The views of a scene show one set of named points, each view turned or mirrored, shifted and resized as a whole, with a little noise and some points left out.

Scene 1
View 1
j728: [  2  21  11  13 -27 -13 -30  -3 -13   9  -6  -4  10  12 -15 -16 -12 -16
 -13  -9 -11  -1 -21  13  18  14 -22 -18  23 -49 -13  12 -14]
j315: [-17 -24  33   8  17 -23 -28  -8  -4  26 -44 -18  14  -8 -46 -12   7  25
 -12 -21 -16  19  -6  -5  13  32 -29 -42  -2 -52   4  -5 -21]
j120: [  5  25  27  14 -26  -2 -47  10  -1   6  -3   7   4   5 -17  -5 -20 -27
 -11   0 -17  -4  -9  29  15  22  -6  -1  22 -49  -9  24 -20]
j509: [  1  21  19  30 -25 -32   5 -29 -29   4  11 -14   4  26  22 -44   2   0
 -39 -34   6 -11 -17  26  -4  12 -37 -22  32  19   2  24   4]
j702: [ -1  17  37  19  -6 -28 -21  13  -3  14 -12 -16  -3  -7 -27 -24 -10 -11
 -18   3  -7  -5  -9  20  11  18 -21 -35  19 -55 -12  14 -10]
j326: [  1 -13  15  24 -20   3 -74 -33 -12   4 -18  20  74  36 -35  -8 -18 -17
 -67  -3  28  -3 -28  14  23  30 -16   5  13   8  -1  11 -60]
j888: [ -2   7  11  13 -20  -5 -45   0  -2   6 -15   6  21  14 -35 -11 -18 -12
 -17  -3  -5   6 -14   9  18  19 -19 -14   6 -47  -6   4 -29]
j430: [  1  11  31  10 -26 -10 -31  -5  -6   8  -7  -9  12   8 -16 -16  -4  -4
 -14 -16 -13  -1 -16  20   2  20 -23 -13  15 -34   2  23 -20]
j807: [ -3  12  31  22   3 -13 -16  11   0  16  -9   2 -23  -6   1  -7  -7  -7
  -5 -21 -24   2   9  31  -5  30  -5  -6  25 -32   2  29   6]
j130: [-12 -23   0  32   7   5 -49  -5  12   1 -14  37  22  24 -34 -15 -21 -10
 -37  -4  22  21   2  12  10  22 -15   1  -5  -6  -4 -15 -29]
j501: [-14 -15  16  35  16 -12 -27   4  12   0 -14  19   2  15 -36 -31 -16   1
 -28  -2  21  19   7  13   5  18 -25 -18  -6 -10  -9 -15 -16]
j625: [-10  11  12  39 -16 -20 -15   1   7 -22  17  15  11  39 -32 -73 -25 -14
 -52  27  60   4 -12  20   4 -13 -48 -27  -7   3 -22 -18 -21]
j671: [-26 -20  25   6   3  -3 -28  21  28   7 -22  -4 -22   0 -52 -26   2  27
  21  -5 -14  32   8   2  -5  16 -36 -33 -32 -64   2 -19 -20]
j250: [  1   4  24  43   9 -19 -24  -3  -4   6  -6  17  11  14 -10 -24 -21 -18
 -52  -2  22  -3   4  30   2  26 -10 -10  27   6 -13  12  -9]
j711: [ -7  -6 -12  29  -4 -28   2 -39 -28  12 -12  -3  19  26   3 -25   3   7
 -24 -45  -4   8 -18  -6  13  14 -35 -26  24   1   1  -4   5]
j906: [ -2  18  -2  40   3 -19   7  -1 -11   8   9  12 -28  11  22 -23 -13 -13
 -11 -27 -13   7   8  21  -4  16 -11  -7  31  -6  -4   8  23]
j816: [-14  -2  -8  39 -14  11 -42  12  25 -22  16  45   0  37 -32 -45 -34 -17
 -25  20  38  23   0  18   2   0 -29   5 -16  -7 -15 -26 -24]
j750: [-11 -10 -23  24   6 -22 -16 -24 -19  18 -24   2  21  17 -14 -12  -7   4
 -10 -34 -12  18 -16 -19  24  17 -25 -29  17 -31  -4 -19  -3]
j204: [  1  -2  15  11 -10   5 -64  -4   0  14 -24  11  35  12 -39   5 -17 -12
 -19  -7 -11  10 -16  10  21  31  -7  -2  11 -47  -5   6 -37]
j551: [-11  -2   6  29  13 -11 -12   6   4  11 -11  16 -22   7  -7 -15  -6  -1
  -3 -23 -15  19  13  15  -3  27 -12 -10   8 -25   0   2   7]
j78: [  7  21   8  36  10 -44  -3 -10 -33  22 -13  -5   6  -1   2 -15 -14 -24
 -35 -17  -9 -12 -10  11  20  19 -10 -35  51 -30 -15  12   9]
j553: [-17 -26   6  26  38 -28   2 -10  -8  31 -37  -2 -19  -9 -10  -5  10  19
   4 -45 -31  26  13  -6   2  41 -15 -35  16 -35   4  -7  17]
j366: [ -5 -17  44  18 -11  -7 -43 -21   2   8 -17   0  24  16 -22 -17   0  10
 -41 -17   5   5  -7  22  -2  39 -23  -3   1   5  12  25 -39]
View 2
j671: [  1 -26  11  14  18   0 -38  -8  -5  22 -37 -31  24  12   5 -39 -18   9
 -17 -26  12  -3 -16  -3  18 -26  13 -29 -13  22  -6  22   8]
j553: [ -4 -24  12  18 -28  -5 -12  13  15  -5 -27 -30  16  12  13 -16   1  11
 -50 -46  18 -14   6  31  -8 -62  33 -15 -43  22  20   3   7]
j430: [-10 -16   8  12   3   1 -11  42  -6 -10 -39 -29  -2  18   5 -29  15   7
   0 -52 -37   4  18  26 -17 -31  15 -55  -8  19  -4  22  -5]
j315: [ -5 -17  17   3  -7 -13 -22   7 -13  16 -29 -42  18  11  -2 -33  10  -8
 -43 -42  -9 -15   8  33  14 -38  15 -38 -33  32  -6  23   6]
j728: [-24 -21  -2  18   4   9 -13  41  -1  -1 -31 -29   6  25   4 -15  21   1
   4 -58 -27   5  22  33 -26 -24  18 -61 -10   2   1  29 -10]
j750: [-20 -12   0  15 -16   3   9  13  -1  -5 -18 -35  19  23  -3  -7  11 -11
 -31 -43   6 -17  23  42 -22 -40  19 -36 -32   6  27  30 -15]
j501: [ -9  -8  26   6   7  11   7  25 -12   3 -41 -28   3  20   8 -40  12 -13
 -18 -38  13  -5  -7  15 -11 -46  -6 -20  -2 -14 -10  20 -23]
j711: [-14  -3  11  17 -23   3  22  20  -9 -36 -29 -32   3  24   4  -2  21   4
 -21 -32  -5 -10  25  51 -33 -55   5 -41 -34  11  23  25 -26]
j130: [-11   2  19   6  16  18  24  32 -13  -8 -38 -32  -1  19   1 -45  13 -26
 -14 -42   5 -10   5   7 -15 -43  -3 -16   6 -19  -6  23 -31]
j120: [-21 -25  -5  15   9  11 -16  60   5   5 -38 -23  -3  19   4 -32  15  -2
   9 -74 -36   7  21  11 -21 -21  28 -53   5  -3  -9  17  -2]
j906: [ -9 -22  10  28 -16  15   6  48  19 -27 -43 -11  -7  26  28  -6  12  28
  -5 -52   7   7   7  22 -48 -59  19 -30 -16 -11  16   2 -12]
j551: [ -4 -23  10  18  -6  12  -1  33  10  -9 -39 -21   1  17  16 -23  -1  13
 -15 -49   6  -3   6   8 -21 -51  24 -20 -11  -1   9   3  -3]
j366: [  2   3  28  -2   4  -3  12  44 -17 -25 -42 -38 -12  10   0 -50  19 -10
 -18 -48 -40  -8  20  17  -5 -45   5 -36  -5  25 -13  19 -12]
j78: [-31 -25   9  22 -27   7  -4  55   5  -1 -34 -18   0  26  14  -1  44   4
 -17 -69  -9   7  23  59 -44 -52  16 -49 -26 -10   3  16 -14]
j250: [-12  -7  27   6  -5  12  16  59  -6 -12 -46 -24 -15  19  10 -37  37 -10
 -14 -62 -10   1  11  27 -34 -59   0 -26   0 -18 -15  14 -28]
j625: [-19  -2  36   9  22  19  11  25 -33  -7 -51 -20  -2  35   8 -33  33 -10
  13 -17  10  14 -11  28 -36 -40 -44 -45  14 -34 -24  40 -54]
j807: [ -6 -28  11  19 -10   5 -16  54  16  -7 -45 -16  -8  13  21 -26  10  24
 -11 -65 -15   4  12  12 -24 -50  33 -32 -12  11  -1  -1   8]
j204: [-19 -11  -7   1  14   5   0  40  -8   9 -27 -41   5  16 -12 -41  13 -31
 -14 -69 -31 -13  27  15  -1 -18  22 -42  -4   3  -3  29  -7]
j326: [-20  20  12 -12  14   7  42  51 -31 -17 -30 -49 -10  18 -23 -53  36 -57
 -13 -59 -49 -19  41  31 -10 -27  -5 -44   6  -6 -10  41 -39]
j816: [-11   0  14   8  40  29  23  24 -14  -4 -44 -26  -2  28   2 -44   3 -20
  14 -30  15  -1  -7 -11 -21 -29 -15 -25  28 -41  -9  32 -39]
j509: [-12  -6  29  21 -19   5  15  46 -10 -50 -47 -20 -13  30  16  -6  34  28
   6 -34 -29  12  19  51 -54 -63  -7 -58 -20  13   6  19 -27]
j702: [-19 -32  16  15  -4   2 -33  42  -4  17 -41 -21   8  20  12 -22  28   9
  -6 -58 -15  11   5  35 -16 -33  10 -55 -13   4 -17  20  -3]
View 3
j906: [  8  -1   8  16   7  -5 -25 -15  19  31  23  -7   2  -7  -4  -7  -6  24
 -23  18  10   3  32  18  -9 -26   3   5   4  -6 -13 -21   1]
j315: [ 29  -5  10  10   4 -14   5 -11  -2  10  -4   3   4  21 -29 -15   5   9
 -31  12  17   8 -17  17 -11  26  -2   8  -2  -2  -3  10 -26]
j625: [-10 -24  18  10   9 -16 -62  -2  -4   6 -15   6  21 -24 -14 -22  26  20
 -28  20   3 -11  19  23  24   1 -32  13  20   0  38   0   5]
j130: [ -3  -9  22  -6  -8 -14 -34  -7  -2  11   2   1  -4   1 -12  -6  19   3
 -27  24  -2  -7  12  30   5   0 -11   6  26   6  19   0 -18]
j326: [ -8  -6  54  -6 -13  -7 -36  19 -26  18  -1   1   1  15   2 -12  19 -10
 -37   5  30 -32   7  41   4  10 -12 -33  44  20  34   7 -19]
j671: [ 26 -12  -2   4  12 -25 -10 -25   2  -5  -9   3  -1  12 -34 -25   6   4
  -8  48   2  17 -20  17 -18  15 -13  23  -6  -1   1  -3 -29]
j204: [ 16  -3  22   5  -1 -13 -14  -9 -12   9   9  -4 -12  19 -18 -24  14 -13
 -13  10  29 -18  -6  34 -11   7  -2 -13  16  13  17  -3 -26]
j120: [ 23  -4  19  19   9  -1 -31 -15  -3  17  23  -7 -12   3 -16 -30   9  -2
  -1  19  39 -14   7  32 -14  -4  -8 -15   8  14   6 -20 -15]
j888: [ 17  -5  15   8   5 -12 -21 -16  -4   5  10  -3 -11   7 -25 -25  19  -6
  -9   8  30 -17  -1  31  -8   5  -1  -6  11   9  16  -6 -20]
j750: [  8  -5  10   4   6 -30   1  -9   5   6   6  -3  10  18 -16  -8   1  10
 -35  -6  10  -9   6  15  -6  -6  21   4   0 -10   4   1 -12]
j711: [ -1  -5  20  10   6 -21  -7   3   8  22   2  -1  26  15  -3  -5  -8  23
 -46  -2  13  -6  19  15  -3 -11  11  -4   4 -11  -1   1   0]
j807: [ 26   3  11  19   4   4 -18 -20   9  33  24  -4  -9   1 -14 -16   1  13
 -14  27  23   7  16  23 -19  -8  -3   0   4   7 -17 -21 -12]
j702: [ 30  -5   8  27  13  -2 -24 -17   4  19   7   0   1  -6 -29 -27  11  14
 -12   9  32  -3   2  22  -4  11 -11   3  -3   6   1  -7  -6]
j430: [ 21  -7  22  17  12  -6 -21  -5  -6  22   6  -2   6   7 -13 -26   1   7
 -16  21  33  -4   1  26 -14   3 -10 -12   6   9   1  -9 -12]
j509: [  2  -8  29  25  13  -2 -33   7   4  39   5   0  34  -5   3 -13 -10  35
 -40  11  25  -1  29  17  -3 -14  -9 -14   6  -2  -7 -10  14]
j728: [ 17  -8  14  21  16 -14 -23 -11   0  13  12  -5   5   4 -17 -31   5   6
 -11   6  35 -14   8  25 -11  -7  -3 -13   2   6   6 -12  -6]
j78: [ 18   2  13  25   6   0 -19 -13  12  26  21  -4   6  -4 -18 -15   8  21
 -30 -18  32 -12  25  17   2  -4  11  -4   1  -4  -3 -10   5]
j553: [ 23   4   0   8  -2 -14  14 -21  17  21  13   0   0  18 -23   0  -4  17
 -35  12   1  17   2  10 -13   4  14  17  -5 -13 -22  -3 -17]
j501: [  6  -8  13   2  -3 -12 -28 -12   1  10  -2   2  -2  -1 -21  -8  18   8
 -26  22  -1   2   9  23   6   9 -14  14  20   0  15   1 -18]
j816: [-14 -19  15  -7   5 -25 -52 -10  -2  -3  -2   1  -3 -10 -13 -17  25   1
 -10  38 -10 -12  15  33   6 -13 -21  14  27   3  35 -10 -13]
View 4
j204: [-50   5  19  -3  33 -48  23 -11  -4   0 -38  15 -20  19 -10   1  16 -24
  29  -4  13   2   9 -28  22 -15 -23  31  14   1   8 -11   9]
j671: [-39  35  51  25  40 -26  20 -31  10 -23  13 -11 -11  19 -21  11   9  24
 -33 -14 -17 -31 -32   2  35  -5  11  41  -3 -17 -16  22  11]
j250: [-86  32   9  20  31  -7 -17  11 -15  34 -37  35   4  14 -18 -13 -19   1
  30  -6   9  44   3   7   8   4 -20  21  11 -12  13  -8 -10]
j430: [-65  21  16   1  34 -32  -1 -29   6   4 -30   4 -12   1  -7  -5   8 -21
  24 -18  -8  -5  -1 -23  11  -5   1  36  11  -8  12 -10 -12]
j78: [-57  43 -13  36  11  14 -30   7 -26  24 -30  37  18  24  19  12 -10  -5
  20 -15  14  33 -15  17   3  19  -2  40  27  47  43 -26   9]
j551: [-44  14  32  18  24  -7  -4  -6  -3  12   1  23  29  16 -17 -15 -14  14
   3 -16   4   6 -21  16  23   6   7  28  21  11  16   3  -4]
j553: [-28  19  12  45  13   5   0   7  11 -10  14  -4  30  31   2   1   1  13
 -23 -22  12  -5 -16  40  18  20   2  27  20  39  20   4  26]
j315: [-52  39  12  36  27 -12  12 -13  16 -30  -9 -20 -16  29   2  16  20  -7
 -18 -15   7 -18   3   4  11   2 -13  32   3  10  -1  -1  29]
j326: [-98  16 -18   2  56 -60   7   8 -17  26 -67  -4 -27  10 -13 -10   2 -42
  64  -2  29  21  44 -23  11 -17 -44  -1   6 -19   2  -5   7]
j728: [-54  29   7   2  27 -28 -12 -30 -17  12 -34  21 -10   5   5   9   5 -17
  29 -16  -2  -1 -18 -22  14  -3   8  47  21  16  26 -20 -11]
j816: [-83  35  38   7  66 -61  -1  -5 -45  49 -27  20  -6  -5 -40  -8 -35  23
  28   0  -1  14 -25  -8  47 -17  -4  15  11 -38 -15  34 -16]
j888: [-53  26  16   4  34 -41   7 -19 -14   6 -31  13 -18  11  -6   6   9 -14
  24 -10   3  -3  -5 -21  23 -10  -8  37  16   1  10  -6   5]
j807: [-44   9  31  11   4   9 -10 -15  18   8  -8  35  25  13 -12 -20  -4   0
   9 -20  -8  18 -14   2   4  10   7  41  21  10  27 -17 -18]
j711: [-71  36 -30  39  44 -16 -30   2 -20  20 -21 -19  18   7  15  -2 -13 -10
  21 -30  20  -4  -2  31  10  18  12  14  30  32  35   0   5]
j906: [-55  20  11  20  21   2 -34  -7 -17  31  -3  30  40   2  -6 -18 -23  13
  17 -25   1  22 -31  21  16  15  21  32  29  21  39  -8 -23]
j702: [-61  48  24  20  19   0 -12 -28  -2   0 -25  28 -13  12   2  16   8  -5
   0 -12 -12  11 -20 -15   6  -2   2  57   6   2  12 -20  -7]
j625: [-120   80    9   29   72  -32  -28  -10  -52   56  -45   14  -26  -11
  -17    9  -38   16   25   -2   -7   24  -22    2   24   -9    4   24
    0  -39   -7   19  -19]
j366: [-86  17   7  14  39 -16  -1  -7  25   8 -30 -11  -3  11 -13 -26  -3 -23
  24 -19   6  14  24  -2  -2  -2 -17  12   1 -19   5  -2 -10]
j501: [-72  43  26  30  47 -24   1   3 -16  19 -18  13  -5  16 -22   2 -17  14
   1  -3   5  15 -11  12  25  -2 -15  22   3 -17  -7  17   4]
j509: [-102   43  -26   30   37    7  -56  -20   -5   38  -26   -3   20  -13
   12  -21  -21  -12   34  -36   -3   18   -3   18  -10   20   23   24
   23   11   42  -19  -36]
j130: [-78  29  20  19  54 -39   5   9 -22  30 -32  10  -1  13 -29 -10 -21   8
  24  -3  15  20  -3   9  31  -6 -19   9  10 -21  -5  18   1]
j750: [-46  28 -10  29  38 -33  -7   1 -28   6 -14 -14   9  18   9  12   1  -3
  10 -16  26 -13 -12  24  26  10  -1  25  26  36  24   3  23]
View 5
j888: [ -1  32  -6   6   3  11  31  -4  -1 -13  12  10   9  -7   6  30  12 -15
 -20  -6  23 -34   8 -11  18   3  -4 -26   5   8  23   6  -4]
j553: [-23 -25  -5  15  39  -7  48 -15 -19  -1 -35  -1  -5   2 -20   7  11  -1
   7   5   7   7  47   8 -10 -27   4 -28 -19  -3  41  16  -6]
j728: [ -8  23  -6   3   0  16  41   5  -8 -22  11   9  12 -12  -6  40  21  -6
 -20  -1  21 -25   0  -5   1   7 -11 -11  11 -10  37   4   5]
j326: [ 37  35  -9  -3 -26  17   3 -13  -1 -15  -8  55  13   3  12  23  15 -51
 -15 -20  31 -67 -13 -13  34   0  28 -51   6  10  25 -40   7]
j625: [ 18  13  20   8  13   4  32  15  41 -57  -6  45  27   6  10  35  11  -9
 -25  46   1 -55  22 -21  46  35  11 -39  37 -36  14 -24 -18]
j671: [-23  22  -5  25  55 -24  42 -22  10   6  12 -15   3   1  -1   5  18  10
 -28  10 -13   3  46 -24  31   6  -8 -36   1  14   4  30  -9]
j430: [ -2  19  -2   4  10   9  33 -13 -11 -13   7  14  13 -16  -9  30  35  -8
 -23  -4  11 -18  -1 -12   6   7 -10 -25   8 -10  29  -4  13]
j250: [ 20  -2  25   0   8  31  26  -4   7 -29 -25  34  16 -12  -5  28  18 -19
  -3  11  29 -40   9  -3  11   6  -4 -50  -5 -28  25 -22  -1]
j702: [ -9   8  -8   3  23  17  41   2   8  -8   4   0  25 -11 -14  27  30   9
 -26  16  10 -18  12 -14  26  13 -11 -36 -19 -27  30  -3   0]
j366: [ 20  13   3   1  10   4  14 -33  -9  -4 -15  36  12  -9  -7  12  39 -22
 -14 -13   7 -25   5 -16  16   1   8 -55   0  -5  20 -25  17]
j509: [  6 -18  13  -9   7   5  37  -1 -15 -46 -25  48  20  -8 -22  40  44  -5
 -11  21   3 -18   1  -3 -18   6   6 -15  33 -47  54 -34  21]
j807: [-10   0  21   5  28  25  44 -18 -16 -17 -13   2   7 -29 -17  24  32   3
  -4  -1  20  -3  16  -1 -18   3 -34 -33  -6 -19  27   6  11]
j78: [-11 -15  -4  -3   2  30  45  20 -11 -29 -19  16  16  -9 -19  39  15  -4
  -2  14  38 -27   6  12  -9  -8  -4 -13 -10 -34  56  -7  -1]
j315: [-16   7 -34  12  25 -12  36 -12  -8  16  -2  -3  10   9 -18   5  25  -4
 -23  -2   2  -9  27  -8  25 -13  18 -34 -23   5  31   3   0]
j204: [  4  38  -9   7  -6  18  22 -13  -5  -1  10   9   1  -9   3  23   9 -25
 -15 -19  32 -37   0  -8  21  -2  -4 -33  -7  19  23   4   1]
j816: [ 19  33  40  20  20   4  27  -8  38 -43  -7  38   7  -4  28  28  -9 -18
 -13  24  15 -50  32 -21  35  27  -7 -44  40   2  -7   2 -22]
j750: [-15  -2 -15  13   7 -10  40   1 -15 -19 -17  18  -4  14  -4  22  -2 -18
  -2   3  17 -19  27   8   0 -22  21  -9  12   7  45   7 -10]
j711: [ -4 -16  -4   5   2 -10  38   0 -19 -35 -32  40   2  12 -13  24  15 -18
  -2  13   9 -19  22   8 -10 -15  24 -10  25 -13  51 -15   4]
j130: [ 18  14  21  13  13   7  22 -14  17 -25 -20  35   5   0  13  17   2 -25
  -6  11  19 -43  28 -12  28   4   2 -52  12   0   6  -7 -12]
j551: [ -8  -3  23  15  32   9  42 -17  -4 -19 -22  10  -3 -15  -4  19  11  -5
   1   7  17  -7  34  -4  -6  -6 -23 -31   4  -9  22  14  -6]
j906: [ -8 -15  38   7  25  19  48  -3  -8 -43 -33  23   6 -20 -12  34  17  -3
   6  20  21 -10  27   7 -28  -1 -25 -17  19 -29  35   2   0]
j501: [  7   6  15  14  27   4  31  -8  17 -19 -19  23  10   1   6  15   7 -11
  -9  17  13 -33  33 -12  30   4   3 -50   1  -9   9  -5 -16]
j120: [ -1  35  10   4   3  31  35  -6  -6 -15  16   3  12 -28   0  37  25  -5
 -18 -11  36 -28  -7  -9   1  16 -31 -23   4  -4  24   9   7]
View 6
j728: [ 20  24 -36 -19 -23 -11  -7  15   0  -4 -10  11 -24  13   2 -32  32  10
   2  -3 -18   3 -42   8   7  -5  42   5 -63  22   9  17  24]
j250: [ 35   6 -36   8 -16 -24  11  13   4  19  -8  12   1  38 -11 -19  20   0
 -29  -9 -12 -21  -2   3  15   8  32 -17 -57  17 -13  18  15]
j625: [ 74  16 -80 -26  -9 -11   0  17   7  32 -20  14   9  32  17 -28   2  27
   1 -31 -15  -8  30   2  15   1  22 -18 -52  19  -9  58  19]
j551: [  8  28 -34  13 -33  -4  -6  -2  -9  -1  -3   0  -7  34   2 -17  41   2
 -32  12 -28  12 -10  12  10  17  13   7 -38  13  12  20  18]
j120: [ 24  19 -23 -14 -31 -12  -3   7  -2  -1   0  11 -22  15 -11 -37  42  -7
  -8   1 -13   0 -48  16 -12  -8  46   0 -62  31   2  34   8]
j315: [  2  14 -19   0   2 -28 -24  19   7 -34 -27 -13 -23  29  13  14  29   9
   2   1 -29  30 -36  -4  16  11  21 -12 -17  12  11  20  32]
j501: [ 41  14 -45   4  -6 -12  -5   7   5   3 -15  -5   0  37   2 -11  27   7
 -15 -12 -23   7   7   1  11   9  12 -12 -28  12  -3  39  12]
j366: [ 22   0  -6  -5  -8 -24  -1  15  -2  -1 -12  18  -3  46   5  -3   9   4
  -5   6  -3 -12 -27 -21   2  21  31 -23 -36  38  -8  30  15]
j78: [ 17  23 -51   2 -26 -29   1  23   2   4  -9  13 -23  22  -4 -23  29   9
 -28  -4 -23 -10 -25  17  32  -4  40   5 -73   2   8 -17  41]
j807: [  0  29 -23  11 -47 -24   0   1  -9   7   4  18  -6  40  -3 -14  29  -1
 -44  22 -24  -3 -38  18  -4  16  32  -9 -57  32   0  18  25]
j906: [ 13  34 -49  12 -48  -7   7   1 -14  17  -1  18  -6  35   3 -32  31  12
 -42  14 -27  -6  -5  15  18  16  17  11 -62  14  13   1  28]
j204: [ 28   1  -5 -13   0  -6  -7  13   7 -21 -13   0 -21  17 -12 -22  39 -10
  11  -8  -8   1 -42  -9  -1  -6  38  -1 -39  21   0  25   3]
j671: [  9  35 -34  -6 -16  -4 -34  -4  -1 -25 -17 -18 -16  27  19   3  37   9
   1   2 -42  51 -23  11  -7  12   5  -4  -4  21  16  65  14]
j553: [-12  29 -27  28 -20 -18 -12   6  -4 -22 -12 -12 -18  39  10   9  42   9
 -34  14 -36  24 -21   4  30  23   3   6 -22  -2  21 -10  36]
j326: [ 56 -25  -1 -20  20  -9  14  27   8  -1 -23  16  -4  30 -12 -27  12  -3
  23 -22  15 -35 -18 -41   8   1  43 -14 -46  29 -16  19  -2]
j750: [ 16  21 -32   0  -5  -1  -4  14  -1 -19 -21  -2 -21  24  12 -18  36  18
   5  -5 -22   9 -16 -13  33   8  13  22 -38   0  21 -11  28]
j888: [ 30  16 -24 -17  -9  -6  -9  12   2 -12 -13   3 -18  18  -2 -26  37   2
   9 -10 -15   8 -32  -1   2  -3  36   0 -48  20   6  29   8]
j816: [ 67  15 -50 -14 -11  19   2  -6   1  22 -10   3   8  26   0 -38  31   7
  -1 -22 -17   2  28  -2  -2   4  13  -4 -34  19  -4  64 -11]
j509: [ 18  24 -50 -12 -41 -25  11  23 -14  28 -11  39  -2  42  18 -23  -5  35
 -18  11 -12 -26 -13  -6  28  24  27   1 -74  31   6  -2  49]
j702: [ 16  28 -46 -10 -25 -31 -15  19   6  -5 -10   5 -20  19   2 -12  30   7
 -15  -6 -29  16 -38  24   6  -9  41 -13 -54  19   4  31  31]
j711: [ 13  21 -38  -1 -16  -9   6  19 -10   0 -21  16 -14  35  19 -15  13  28
  -1   3 -17  -9  -7 -20  40  22  13  18 -51   9  17 -18  42]
j130: [ 48   3 -31   1  -1   0   3   4   3   7 -13  -2   4  34  -4 -20  27   1
  -9 -16 -12  -5  13  -9   9  10  15  -8 -33  15  -3  37  -1]

Which points are out of place in each view (at most two, in the order of its rows)? Write none if all are in place.
view 1 | j130
view 2 | none
view 3 | j326, j888
view 4 | j430, j78
view 5 | j702
view 6 | j807
